Each row is a point on a landscape with many valleys, with its height.
From any point a ball takes the steepest step (drop divided by distance) to one of its 2 nearest points. It stops when none of these is lower. Distance is the straight distance between rows; heights are no part of it.
j_153 height 449: [  6  -2  11  35 -34  -4 -28  19   8  10 -10  18  -7  19 -10  -3  -2   6
   3 -21   9 -20]
j_546 height 239: [-11   7   3 -29   5   4  -8 -26   5   4 -13  -2   6 -39  22 -14 -21 -39
   9 -10  31  43]
j_594 height 651: [  5 -12  39  54  -5   2 -15   7 -21  -6   5  -1  -1  13  -5  -3  -5 -25
  -9 -20   7 -47]
j_388 height 124: [ 25  -3 -26  -6   0 -20  10  -4   3  20   7  -8   4  27  -1   5 -23  -5
  18   5 -37 -32]
j_650 height 311: [ -8  37   9 -29  16  10  23 -15 -22 -11   7 -29  -4 -28  10  -2  17  30
  -2  19  -1  51]
j_853 height 191: [-24  15 -11 -30  -6   7 -11 -14 -19 -13  -8  -2  -6  -5  13  -7  -8  -7
   8   7  -2  40]
j_223 height 366: [ -5 -14  -3 -16  26  -3  33  19  -6   8   3  -4   7 -12  14   5  24  14
   0  -1  30   2]
j_720 height 218: [ 27   6  10   6  16  -6  14  19  -7  21  23 -17   6  29  -8   9 -13  16
   2 -19 -33 -50]
j_477 height 452: [  5 -21  16   3  15 -21  -5  -2   2  10   7 -10  -3  -8   1   0  -9 -31
  12 -32   9 -27]
j_927 height 509: [ 36 -28  -6  29  -9 -34   4   1   7 -12  20  10  -2  43 -17   5  30  38
 -10   3  -5 -37]
j_272 height 340: [  1 -14 -10  11  -5 -27  12 -13  36   0  18   4  -1  15 -26   4  30  35
 -12  28 -29 -25]
j_727 height 420: [ 10 -21 -29  -2   2  -4  -3   6   8 -14  -9  21  -1  21   2   2   0 -12
   1  15   1 -16]
j_363 height 216: [ -6  18 -14 -29   3  15  -5 -30 -15  -6  -9  -6   5 -15  14  -7 -32 -37
  19  11   9  21]
j_858 height 273: [-21  12  -9 -33  15  -5  27 -27   9 -18  20 -12  11 -21  -3   3  26  32
  -7  24  -6  35]
j_725 height 455: [-11  23  -3  -5  -4  31 -10   2 -10  15 -21   0  -2  -8   5   7 -19 -13
  -8  16   8  16]
j_781 height 308: [-17 -41 -23 -23   2 -11   8  -5   4 -46   1  21   9  18  -6  -8  22 -17
  -9   0   1  12]
j_584 height 467: [ 11 -21  19  28   5 -17  -6   0  -7  11   7  -9  -5   9  -4   0  -6 -17
   9 -30   6 -40]
j_41 height 343: [  9   3 -31 -24  34   8  42  -9   3   8   7   2  19   7   1   9   6  21
   1  28  -5  -7]
j_207 height 432: [-21  12  55   4 -10 -11 -23   5  -6  16  -6 -18 -21 -43   8  -6  -4  -8
  11 -47  15  19]
j_695 height 527: [ 11 -13  12  41 -28 -15 -19  12  -8   0   7  19 -18  19 -14  -2  37  40
   4 -36  23 -18]
j_255 height 334: [-35  -8  18  15 -13 -19 -10   6 -26 -25  -1  -1 -10  17  -8  -9   9  -2
  -6 -14 -17   0]
j_520 height 251: [-11  -7  -9   7 -21  -9 -28   5  -4 -12 -14  16 -15  21  -8 -11  -7  -8
   6  -1   1  -4]
j_406 height 365: [ 26  14 -20  -8  25   3  27   5  13  26  12 -15   8  14   0  18 -11  16
   6  17 -29 -24]
j_175 height 209: [-20   6 -18 -17 -13 -10 -15 -15 -12  -6   1  -3 -11  15  -1 -10 -21 -14
  10   1 -27   2]
j_526 height 376: [ 18  -1  20  30   4   9 -27  -7  31  40 -10 -11   7 -32  15   9 -35 -21
   5 -28   7 -17]
j_292 height 348: [  6  15 -26 -31 -11 -15   0   9  19  14   0   0 -20  -9   2   5  14  33
  13   5   2  30]
j_814 height 413: [  8 -43  -9   0   5   0  -6  10  15 -21 -11  20   8   1   2   2  16 -28
  -9  -2  38 -10]
j_982 height 176: [ 10  30  14 -29  15   5 -19 -15  -7   8  11 -23 -13 -28  12 -11 -17 -27
  21  -8  11  36]
j_733 height 491: [ 17 -22  12  37 -24  -6 -23   2  -9 -22   3  16 -11  18  -9  -6   3 -17
 -11   4  11 -33]
j_754 height 335: [ 17  36  27  -8   1   7 -29   5 -13  28  18 -41 -25 -18   7  -8 -22  -9
  21 -27 -17  14]
j_466 height 270: [ -3   9  -6  15 -19  17 -30 -20  28  24 -31   9  11 -18   9   3 -49 -39
   2  14  14   8]
j_792 height 305: [ 14  38   4 -24  12  15   1  11  -6  17  12 -20 -19 -13  13  -3 -12  11
  13  -8 -12  19]
j_333 height 506: [ 27 -35   8  27 -22  -5 -15   3  -3 -35   0  28 -15  14  -2  -4   6 -23
 -13   9  33 -25]
j_220 height 330: [-19  29  21 -24  -3   8   8   7 -18  -7  -4 -15 -18 -33  11   3  19  27
   0  -3   3  55]
j_588 height 307: [ -2  28 -37 -21  22  21  32 -28  -8  -4   3  -1  25   8  -9   4 -16  15
 -12  41 -15  12]
j_575 height 426: [ -2 -28  -4   6   1  -8  -9  -1  11 -12  -9  17   7   0   0  -3  -7 -32
   0 -14  25  -7]
j_335 height 123: [  6   9 -33  -6 -10  -6   2 -20  -9  -2  -7 -11   1  25  -6  -9 -20  -9
  13  21 -43 -21]
j_38 height 372: [-29   5  37  -3  14  21   3  -1 -10   1 -14  -6   9 -39  19  -1 -10 -31
   0 -13  26  31]
j_616 height 520: [ 28   1   8  14  11  23   2  35  18  40  -8   7  13   1   6  18 -16 -10
   6  -8  21 -31]
j_339 height 322: [-23 -39  -6 -12  -9  -2 -10   5   2 -42 -10  27   4   8  -1 -15  13 -16
  -6 -10  14  18]
j_674 height 519: [ 11 -29  10  26 -20   0 -17  18   3 -35  -8  32 -13  14  -8   7  21  -9
 -24  17  34  -7]
j_22 height 293: [ 17  20 -16 -38  21   6   8  -5  -3   5   4 -17 -11 -11  15  -5  -6  15
  25   3   3  33]
j_239 height 338: [ -4   9  25  32  -9  18 -26  -1  27  38 -16  -2   7 -27   9   8 -34 -21
 -11 -10  10  -8]
j_605 height 275: [-20 -32 -14  -7  13 -12  14  -9  -9 -42  15   3  14  17  -7  -3  19  -9
 -13   2  -9  -5]
j_787 height 302: [ -4 -19 -45 -15 -15 -19   5  -5  26 -16  -1  17  -2  21  -7  -6  16  13
  -1  31 -19  -2]
j_513 height 347: [-14 -19  -7   9  -8  -1   1 -12  -6 -42   6  11  14  24 -13  -4  18   5
 -31  29 -25  -8]
j_854 height 295: [ -5  10  15  18 -14  19 -34 -16  27  32 -22  -8   0 -29  14   5 -45 -31
  -2  -2   8  14]
j_769 height 213: [-29  -6 -17  -8  -3  -6  16 -13  23 -13  12   7   0   4 -20   2  35  34
 -21  27  -8  20]
j_250 height 375: [-22 -18  -9  -6  16   0  31 -19  12 -27  16   5  29  -1 -18   4  31  15
 -28  33 -12   3]
j_939 height 364: [-28  -7  -2   5  -6   6 -11   1 -18 -29  -6  16   2  13  -2  -2  -5 -22
 -14  12  -9   1]
j_471 height 297: [-12  21  -2 -34  22  -3  27 -14 -12 -11  15 -28   2 -25  -4   0  20  25
   2  11 -13  37]
j_551 height 233: [-23   5  -2 -32   5  12  -8 -35  -9 -22  -8   7  21 -23  17 -12 -28 -46
   5  -6  13  51]
j_370 height 414: [-40  -6  11  -5   6  -5  30 -19  10 -27  18   1  22 -18 -22   0  43  27
 -30  24 -20  12]
j_834 height 325: [ 26  35 -10 -22  31   6  32  -9  11  25  25 -20   4  -3   0   8  -3  34
   1  15 -29   5]
j_859 height 431: [  9 -14  17  33 -23  -2 -29  27   7   4 -13  21 -13   4  -4   0   9   7
  -3 -15  35 -11]
j_51 height 234: [ -7   4 -17 -23 -10  15 -13 -35   3  -6 -17   8  16 -15  12 -12 -37 -52
  11  -3   8  26]
j_892 height 304: [-33 -17  19   9  -6 -11  11   6 -24 -32   3  -6   0  -1  -6  -5  20   4
  -7  -8  -5  -1]
j_748 height 380: [ -3 -23   8  -1  13 -16  19  34   1   7  -1   5  -2  -9   7  14  27  11
   7 -10  36  -6]
j_263 height 421: [-10  17  31  -6 -12  -1 -26   4   3  28  -6 -12 -21 -35  14  -6  -8  -8
  14 -29  15  31]
j_925 height 262: [ 10  43   0 -29  26  13   8 -32 -33 -19  14 -26  -5 -16  15 -17  -7   3
  10  10   0  51]
j_627 height 350: [-23 -14  15   3 -32 -12 -25  15  -1  -8 -18  25  -8   7   2  -4  12  -8
  -4 -15  16  21]
j_628 height 609: [ 34 -29  26  44  -2 -17 -19 -16   2   2   7   9  -9   5   1  -6 -13 -26
  -5 -30  19 -53]
j_123 height 349: [  3  49  15  -7 -21  27 -30   5 -14  32   2 -23 -15 -12   9  -1 -34  -6
  10  -3 -13  33]
j_743 height 197: [ 10  13  -5 -34  17  10   0 -25 -11   6   0 -21  -4 -21  21  -2 -26 -31
  22  -7   8  27]
j_347 height 389: [  8 -14   0  28  -5 -20   6   9  23  -6  19  17   0  18 -19  11  40  48
 -26  26  -2 -21]
j_201 height 205: [-25  -2 -20 -26 -12  -1 -12 -15  -9 -26 -13  15   5   2   9 -21 -15 -24
   4   1   1  35]
j_632 height 317: [ 20 -19 -26 -10  -3 -25  17   8  19  12  -1   5  -3  28  -8   7  14  13
  11  10 -16 -27]
j_865 height 515: [  2 -15  31  39 -15  -7  -6  19 -18   0   3   5 -11   4 -13  -6  38  40
   4 -39  17 -11]
j_660 height 530: [ 40  11  -9   3   1  23   9  16  13  45 -13  -5  25  -6   5  19 -36 -27
  16   7   2 -34]
j_109 height 316: [  1  21   8  -9   6   3   3  14 -11  18  16 -20 -15 -13   3   2   3  13
  13 -18 -13   2]
j_21 height 346: [-12  17 -11 -30 -16 -19  -2  -5  11   0   4  -9 -29  -9   8   2  21  44
   9   0  -1  42]
j_589 height 265: [ 18  -2   9   6  20 -26  19  11 -10  17  19 -15  -1  20  -1   5   6  16
  16 -25 -19 -49]
j_996 height 345: [ 12  54  17 -14 -14  15 -26  16  -9  18   8 -28 -26 -17   3  -3 -24   3
  14 -17 -23  27]
j_361 height 359: [ 23  46  -9 -27  14  19  -7  -2 -14  12   7 -32  -8  -2  17 -11 -14   3
  10  16  -7  39]
j_117 height 268: [-37 -29  11   4  -2 -10  16   5 -16 -41   2  11   2  -5  -4  -1  36  14
 -19   1   1  20]
j_956 height 378: [ 22   8 -26  -5  23  12  24  -1  -1   7  -1  -7  22  23   4  11 -15  -1
   0  22 -28 -33]
j_808 height 219: [ -1  21  17 -26   6  20  -5 -10  -4  16 -13  -4   4 -42  23  -2 -13 -22
  10  -5  32  47]
j_676 height 358: [ 17  -5 -45 -37   2 -23   3  -7  13   9 -10  -1  -8  21  -2  -3 -10  -6
  31   4  -3   6]
j_502 height 193: [-22  10 -15 -29   0  17   9   6 -11  -6 -12   6   0  -9   4   4  11  11
  -4   8  15  44]
j_389 height 469: [ 21 -26   7  18  11  -2   7  18  -6 -11   3   8   0  17   2   4  14  -5
 -15   5   8 -36]
j_354 height 337: [-26 -28   7  -6 -22  -4 -20   6   5 -23 -16  26   6   0  -2  -8  12 -28
  -7 -12  31  18]
j_57 height 525: [ 23 -20   4  34 -24 -27 -15   1   2  -4   8  16 -23  35 -13 -11  38  45
   1 -28   9 -29]
j_301 height 361: [-29  -6  17  23 -28 -23 -23   6 -20 -13   3  -9 -17  17 -13 -10   7  23
  -2 -22 -22 -10]
j_232 height 162: [ 31   9  -8   8   3 -12   6  12   2  25  13 -11  -2  24  -4   0 -21  -1
  14 -11 -35 -45]
j_561 height 292: [ -9 -24 -30  -1 -14  -2  -8  -3   9 -43  -3  23  -2  25  -8  -9  13  -4
 -20  23   0   7]
j_297 height 352: [-10   7  30  -4  26  13   4 -10  -2  14  -9 -14   5 -37  18  -1 -21 -36
   9 -20  28   8]
j_758 height 411: [-34  -6  15   8   6  -4  26  -4 -10 -30  11  -4   7  -1 -20   1  31  22
 -26  16 -25   5]
j_120 height 237: [-14  38  15  -8  -5   0   0   2   5   9  13 -13 -12 -19 -12   7  19  49
  -7   7 -34  24]
j_36 height 314: [-12 -20 -30  -8  -4   8   7  -9   2 -45   3  22  18  19 -18  -3  14  -3
 -31  32 -15   4]
j_167 height 256: [-10  10 -19  -7   6   0  11 -10  18  -1   0   2   5   1  -9   4  15  38
 -18  32 -15  16]
j_797 height 628: [ 11 -24  28  53  -4 -12 -32  -5  -1  -1   6   8   3   4  -3   1 -15 -31
  -7 -16   8 -46]
j_421 height 385: [ -3 -15 -10  10  -7  14  -4   9 -14 -21 -10   8   0  25  -2  -1  -6 -21
 -16  24  -3 -15]
j_685 height 260: [-26  -6 -18 -24   5 -21  17 -22  11 -21  21  -1   1   6  -9  -4  24  16
  -4   8 -31  14]
j_465 height 410: [ 19 -17   7  34  -9   0   4  20   4 -12   8  17 -13  19 -18  13  39  47
 -31  22   8 -24]
j_783 height 252: [-20  -7   4 -20  10   4  -1 -26  -1 -20 -11   7  19 -23  17 -13 -28 -50
   0 -16  15  22]
j_887 height 427: [ -3 -43   1  -7   8  12  -3   1  11 -22 -12  22  25  -9   5  -2   0 -40
  -7  -2  42   8]
j_836 height 586: [ 29 -16  18  44  -3 -10 -28  -8  23  30   3  -1   6   4   0  -6 -29 -15
  10 -50   0 -49]
j_446 height 440: [  2 -18   5  15   3 -17 -12  -2  16  13  -1   1   5  -5   3  -2 -17 -30
   9 -17  19 -15]
j_559 height 363: [ 18 -12  -9  24  -5 -16   8  -3  18  -8  13   7   0  24 -25   1  28  33
 -26  35 -19 -35]
j_182 height 484: [ 15  -4  30  24   0 -18  -4  10  -3  21  16  -6  -3  -1 -12  -4  -6  -1
  15 -50   8 -31]
j_673 height 296: [ 14  -2   4  -4   7 -12 -19 -12  30  35  -4 -12  -5 -34  11   2 -29 -29
  12 -27  15   0]
j_237 height 283: [-11 -15 -32 -16   3 -22  20 -18  27 -16  18   9   2  14 -15  -2  17  26
  -3  29 -28   4]
j_686 height 473: [  1 -23  10  37 -31 -12 -34   1  -8 -11  -2   9 -11  20  -5 -13 -16 -18
   6  -1  -6 -35]
j_818 height 500: [ 13  -4  29  30  -2  -2  -8  21  12  28   6   4  -8  -6   2   7  -7   3
  13 -37  16 -33]
j_699 height 236: [  2  12 -18 -24  20  17   9 -16 -22   6  -4 -10  10  -6  10  -1 -26 -19
   8  13   0  13]
j_385 height 208: [-35   3   2 -17   6 -12  24  -8  -7 -21  -1  -9  -4  -9  -2  -2  36  30
  -9   8  -2  28]
j_108 height 412: [  2 -30  16  22  -9 -14 -16  21  10 -10  -6  22  -6   2  -2  -2  20   4
  -6 -14  39  -5]
j_964 height 351: [ 19  12 -29 -34   0  -6   2   9  13  26  -9  -5 -10  -2   7  -1  -4  15
  20   8   4  13]
j_778 height 392: [  8  -3 -20   0  14   5  22  -8  -8  -5  10   2  16  20  -7   1  -3  -5
  -7  29 -27 -19]
j_319 height 667: [ 11  -9  31  37  -2   9  -6  23 -11   7   5   7   0   8  -7  -2  -3  -5
  -3 -14   9 -41]
j_488 height 323: [ -1  42  15 -19   9  25   7  -1 -28  -1  -3 -22 -13 -31  13  -5  16  21
  -1  11   1  57]
j_851 height 327: [  0  31  21  -9  -6  -4 -13   6 -16  12   9 -32 -24  -9   3   0  -7   1
  16 -28 -20   8]
j_535 height 439: [ -5 -27  -7 -17  20   8   1 -15  22  -9  -8  20  27 -19   7   3 -11 -44
  -1 -17  43  12]
j_989 height 597: [ 30 -24  28  44   1 -18 -15  -4  17  24   7   4   1   1  -5  -1 -12 -20
  12 -39  23 -48]
j_124 height 518: [ 34 -18  11  31 -15 -25  -1   2  14   2  19  15 -14  33 -19   2  40  50
  -7 -10   3 -36]
j_910 height 198: [ 10  40   6 -21   4  23 -19 -20  -7   8  -3 -16  -3 -31  18 -12 -23 -19
  18   3  25  52]
j_224 height 462: [ 13  30  -2  -9  -5  38  -6   7  -8  24 -10 -11   1  -4   7   9 -30 -17
   6   7  -7   5]
j_403 height 300: [-11  -1   7  10  -6 -10  -1  11  -7   5   5  -1 -17  13  -7  -2  11  20
   0 -19 -13 -14]
j_183 height 271: [-14 -20 -18   7 -28 -13 -16  -2  -2 -29 -12  17  -7  25  -5  -7   8 -11
 -11   6  -5 -10]
j_604 height 313: [ 18 -19  -4  13   1  -9 -18 -15  48  36 -16 -10   5 -28  11   4 -32 -27
  10 -14  12 -16]
j_562 height 441: [  6   5 -19  -1   9  15   7  21   3  15 -18  10  10   5  -1  10  -6 -13
  -3  16  14   0]
j_770 height 329: [  1  23  20 -16  22  17   9  -9 -18  10   1 -22   0 -33  17   1 -12 -28
   9 -16  12  11]
j_418 height 468: [-13   0  20  29 -14  15  -1  39 -11  -2  -9   5  -8  -3  -9  10  29  37
 -17   4   4   0]
j_233 height 405: [-12  -2   8   0  21  26   6   9  -1  -2 -11   9  20 -14  10   6  -4 -30
  -7  -2  32  10]
j_26 height 451: [  6 -19  -1  16  15  -7  17   3 -14 -24  11  -1   4  21  -5  -2   8  -4
 -14  12 -11 -32]
j_198 height 545: [ 34  -5   5  46 -39  22 -31  31  17  31 -10  10   5  12 -11  -1 -28  -4
  -4  -8   6 -30]
j_203 height 386: [-15  -5  -4  -2   6   8   1  -6 -12 -16 -10   5  11   7  -3 -11 -14 -37
  -8   8  -7  -4]
j_173 height 678: [ 20 -10  35  45   5  13   5  35 -19   6   4   5  -1  14  -6  14  12  12
 -15  -7  12 -50]
j_659 height 513: [ 36  -1  14  17   3   4  -7  29  12  39   1   2   6   3   6  16 -15   3
   6 -31  15 -33]
j_63 height 232: [-26  20   5 -32  -6   5  -5 -28 -29 -24  -9  -9   3 -27  18 -23 -16 -22
  -2  -3   2  56]
j_802 height 416: [-14  18  25   2 -15  -1 -27  12  -4  25  -1  -7 -19 -18   3  -6 -20  -5
  16 -30  10   6]
j_39 height 686: [ 43 -11  24  46 -14  16  -8  37  -6   7   7  13  -2  24 -10  14   6  21
 -19   0   5 -49]
j_413 height 353: [ 20  16 -22 -22  37  10  45   8   9  26   6  -5   8   8   1  16   8  24
   0  14 -12 -16]
j_46 height 448: [ -3  11  -6   5  -8  31  -8  22  -5  19 -22  17   4  -3   5  11  -9  -1
   0  18  15   4]
j_78 height 244: [ -9  25   9 -34  12  12   5 -23 -37 -22  -1 -22   0 -18  17 -18 -12 -12
  11   1   2  50]
j_519 height 277: [ -4   2  13  -2   7  -7 -21 -19  31  28 -12 -11  -4 -36   8   0 -27 -31
  12 -18  26  26]
j_901 height 257: [-15  -3   5 -11  -3   6 -19 -24  20   7 -17   5  -2 -31  12  -5 -24 -39
   9 -12  24  24]
j_959 height 301: [ 21  42  -5 -40  10   3  -5   0   0  19  11 -27 -23 -15  14 -11 -11   2
  29   0  -4  32]
j_214 height 377: [-10   9  10  18   5  -7   2   2 -20  -3  16  -9  -1  31  -6  -5 -14  -3
   2   1 -46 -34]
j_398 height 400: [-15  14  27  17 -37  -3 -37   9   2  14  -2   5 -16  -5  -5  -9 -15   3
   6 -35   4  -1]
j_912 height 242: [-28  10 -11 -26   7   7  25 -14  12 -13   2   0  11 -20  -4   6  32  46
 -18  24   2  48]
j_106 height 360: [ 23 -15 -37 -20  -8 -27   1 -15  16  16 -13   2  -4  14   1  -2 -22 -24
  36  -3 -11 -12]
j_218 height 483: [ 22 -19  11  27   8 -17   4  11  -8  -2  12   7 -10  29  -4   3  17  15
  -3  -7  -1 -42]
j_5 height 344: [ -4 -26   6  -2  27 -23  35   8  -7  10  17 -11  -2   5   6  15  30  25
   5 -22   4 -17]
j_134 height 169: [-31   9  -7 -14  -6 -18  15 -16  19 -13   6  -1  -3 -13 -16   0  34  42
 -11  22 -23  29]
j_683 height 303: [-16   8   0   4   8   6  14  11  -5  -8   1  -4   2  -1  -5   8  16  26
 -12   7 -18  -4]
j_185 height 555: [ 23  -6  21  49 -37  14 -41   9  21  33  -8   5  -1   7 -11  -3 -36 -13
  -7 -25   2 -34]
j_523 height 429: [ -3 -13  14  32  -5  -3  12  14  -1 -29  13  14  -9   7 -15  12  45  39
 -40  20   6 -14]
j_436 height 433: [ 10 -26 -22 -12  21  20   9  -4  20   1 -16  15  27 -12   8   0 -14 -40
  -1   2  40   2]
j_20 height 497: [ 34 -16   2  27  -2 -16  10  13   4  -3  23   9  -1  35 -12   8  13  26
 -11   3 -22 -49]
j_428 height 418: [ -4 -10   6  29  11  -5   6  -6 -21 -20  17  -9  -1  25  -8  -1   6  -3
 -12   1 -39 -36]
j_61 height 342: [ 23 -12   7  36   4   5 -26 -12  58  45 -21 -13  14 -32  16  11 -41 -30
  -3 -12   5 -15]
j_541 height 450: [ -9  -5  17  25  -3   2  13  25   5  -8  -2  10   1   3 -13  12  33  34
 -22  19  -1  -4]
j_368 height 173: [-28  12   5 -15  -1   8   0   5 -12  -2 -11  -4  -7  -6  10   0   1   3
  -3  -1   1  28]
j_44 height 355: [ 12  49   6 -22  -5  25 -16   2 -20  19  -1 -19 -16 -16   4  -9 -17   1
  11  11  -4  38]
j_509 height 326: [  1   8 -36 -23  18   8  22  -8   0  -3   3   4  22  -1   1   4  -8  10
  -8  31  -2  10]
j_342 height 485: [-19   0  34  42 -17   2  -1  32 -19  -3 -10   6 -14  -9  -8   1  27  37
  -8 -21   2   5]
j_923 height 341: [-16 -11 -14  -3  18  -5  21  -1  18 -20   7   9  17  15 -10   2  21  26
 -23  30 -12 -10]
j_468 height 324: [  4 -16   7  -2  21 -19  28   4 -11  -5  13  -2   2  11   5   4  21   7
   5 -15  -6 -32]
j_784 height 309: [  3  -9 -25   1   9 -21  23 -11  21 -10  14   3   4  23 -16   2  21  23
 -19  30 -25 -16]
j_875 height 534: [ 48   1  -8  13 -15  22   0  30  17  45 -12   0  18  14   4  12 -31 -13
  15   3 -13 -34]
j_934 height 261: [ -7  28 -14 -14  20  26  16 -10 -27  -5   2  -6  15   6   6   6 -16 -10
  -2  21  -8   6]
j_450 height 222: [-32 -11 -11 -17  14  -8  21 -23 -13 -36  14  -5   9   8 -10 -10  18   7
 -12  10 -20   9]
j_492 height 336: [-21   6  -2   0  -6   4   0   4  -7 -19  -3   6   1  15  -7   3   6   4
 -15  19 -16  -9]
j_93 height 333: [ -6   5  13  23  -5 -12   1  12 -24  -2  12 -11  -4  15  -9  -1   1  13
   1 -14 -30 -22]
j_476 height 387: [-30   5  22 -12   4  25   6   3 -10 -10 -21  12  11 -23  16   4  -2 -26
  -5   0  27  26]
j_487 height 214: [-21   9  -7 -30   1   1  21   7  -4  -8  -7   9  -1 -15   0   8  28  36
 -11  17  16  44]
j_375 height 357: [-39  -2   1 -12 -33  -9 -21   3  -7 -12 -15  20  -9   4  -5 -13   2   3
  -1  -9   7  27]
j_284 height 274: [ 26  43 -21 -38  33  16  21 -28 -30  -2  13 -21   6 -12  15 -16  -4  11
  15  19   1  44]
j_307 height 310: [ 15 -28 -36 -13  -7 -24  11  -2  26  -4  -4  18   4  29  -7  -2  19  12
  11  21  -4 -11]
j_81 height 422: [  3 -12  -3  -1   7  13  -2   2  11   1 -27  12  19  -8  10   3 -14 -39
   0  -1  36   1]
j_730 height 92: [ 12  11 -32 -21   7  -9  14 -11   2   6   5  -8   0  22  -3  -3 -14  -2
  19   8 -43 -13]
j_179 height 267: [-16  26   6  -1  -1   3  14   6 -11   8  10 -16  -8 -11  -2   9   6  28
  -3   5 -29  13]
j_329 height 229: [-29  10  -5   4 -29  -4 -27  -4  -8 -12  -5   6 -11  11  -9  -8 -13  -6
   2   2 -23   5]
j_265 height 280: [-17  -9  12  -8  17  -3  -5 -12   1  -7  -9   1  10 -25  11 -10 -11 -43
   4 -13  23   2]
j_311 height 402: [  3 -22 -12   1  -2  -1  -9 -11  -4 -21 -11   9   7  19  -2  -7 -22 -40
   0  10  -8 -21]
j_566 height 249: [-20 -19  17   0   0 -28  22  13 -18 -11  11 -14 -11  -7   2   2  44  28
  12 -31  -1   0]
j_208 height 299: [ 10  17 -29 -39  37  13  28 -19 -15   7   9 -17  16 -14  21  -1 -13 -13
  13   6  19  20]
j_661 height 206: [  1  11 -32 -22 -30  12 -18 -23  -1   6 -30  17   4   6   5 -14 -33 -32
  19  20  -8  26]
j_217 height 415: [ 14 -19 -17   5  -8  -1  -8  -4   4   5 -11  10  -1  19  -5   0 -12 -27
  11   6  -9 -27]
j_518 height 328: [ 34 -27 -35  -3  -6 -21   5   5   8   8   1   7   7  36  -2   2   3  -5
  19  11 -15 -37]
j_972 height 231: [-23  -4   3 -13   7 -18  25   9 -11 -13   5  -8  -9  -1  -1   8  29  24
   7 -10  -2  13]
j_687 height 538: [ 37   3  -2  22 -28  30 -19  27  26  38 -17  10   9   7 -10   9 -27 -12
   1   3   1 -34]
j_994 height 272: [-13  -9  19  19  -3 -21   9  14 -17 -10   4  -3 -11   5  -4   1  27  19
  11 -24  -4  -5]
j_7 height 393: [  2 -28  10   4   5 -11   7  19   6  -9  -3  15   0   4   1   8  16  -6
   0 -17  26  -9]
j_105 height 692: [ 23  -1  16  39 -10  22  -9  35  -3   3  -1  14  -4  10  -9  14   5  10
 -24  10  14 -30]
j_118 height 430: [  9 -16 -16   5   2  11  -3  19  14   2 -10  23   8  15   2   8   3 -16
  -9  23  21 -16]
j_485 height 461: [  2 -10  12  28 -28 -11 -37  10   1  11  -5   5 -13  17 -13  -1 -18 -13
  15 -18  -8 -23]
j_267 height 298: [  3 -12  -1   6  15 -26  27   3   1   5  28 -14  -1  14   0   6  15  24
   9  -9 -24 -33]
j_740 height 356: [ -2  -7  15 -13  30 -14  34  23  -5   7  14 -19  -5 -12   7  14  29  17
  11 -18  14  -4]
j_710 height 354: [ 20   9 -47 -35   1  -3   9  -4   8  15  -8   6   1   6  10   5  -8  -3
  17  14  -2  14]
j_148 height 315: [ 19  35   7 -21  24  20   6  -2 -14  15   6 -21 -11 -20  15   0 -21 -15
  18  -2   6  17]
j_236 height 217: [-27  10  -9 -31  -9  10 -10 -22 -20 -21 -16  14  22 -11  14 -15 -17 -25
  -2  -3  11  52]
j_25 height 238: [-38 -10   2 -11  -7  -4   9   7  -6 -29  -1   9   0  -7  -7   9  36  29
 -21   5  12  36]
j_262 height 250: [ -1  11  -7  -5 -13  18 -25 -28  14  11 -22   5  10 -19  14  -4 -48 -49
   8   2   9  18]
j_482 height 406: [ -8  -7 -20   4   9  15  14  -2 -13 -28   5   2  13  20  -2   4   3 -18
 -17  26 -19 -15]
j_366 height 526: [ 30  10   0   0  10  29   4  20  17  44 -15  -8  16 -13  15  14 -24 -24
   6  -1  22 -19]
j_572 height 284: [  4  13 -26 -11  13   1  20  -7  24  15   8  -2   5  -5 -13   7  13  37
  -6  26 -28  -2]
j_880 height 204: [-22  29  -3 -19  -1  -2  12 -15   8  -7  12 -12  -5 -20 -14   5  21  49
   1  19 -26  37]
j_196 height 285: [ 22  19 -18 -42  34   6  22 -19 -14  -5  14 -22   5 -13  18  -3  -3   7
  17   9  18  41]
j_355 height 501: [-11  -2  39  25  -8  -2   2  30 -19   6  -5   1  -4 -12  -3   4  29  33
  -5 -39  21  -4]
j_637 height 195: [ -3  21 -27 -19 -20   0 -20 -18  -6   1 -15   2 -10   7   5 -11 -32 -25
  19   9 -19   9]
j_497 height 379: [-26 -13  10  22  -4   5  12  -3  -8 -40  10   9   5   5 -14  -7  29  16
 -37  26 -21  -6]
j_829 height 306: [  8  28 -25 -24  21   1  27 -20  16   5  19 -16  10  -7  -2   5   8  36
   6  21 -19  10]
j_585 height 383: [-14   8  13  21 -29 -11 -31   7  -9   0  -2   5 -26   9  -9  -8  -3  18
   4 -22  -9   0]
j_861 height 571: [ 18 -10  19  53 -18  -7 -40 -12  27  31  -9  -3  -3  -5  -3  -3 -29 -16
  -2 -31   2 -33]
j_539 height 339: [-16  23   5 -27 -14  -2   2   2 -10   4   4 -11 -19 -16  -3   3  22  35
   1   7  -5  46]
j_315 height 286: [ -3  23 -24 -10   8  28  20 -17 -12  -6   0  -7  17  16   1   7 -19   5
  -8  36 -27  -7]

For each start below, name the point where the ball stops.
j_105: j_814
j_875: j_814
j_676: j_368
j_333: j_730
j_57: j_385
j_39: j_814
j_674: j_730

Call two points neighbours if one is among the 2 nearest of the other. Go from one point of each pair to the other, from neighbour to neighbour, staying as low as possible. Name the highest point that can't be avoided.
j_814, j_385: j_695
j_637, j_982: j_51
j_982, j_450: j_375
j_939, j_814: j_535
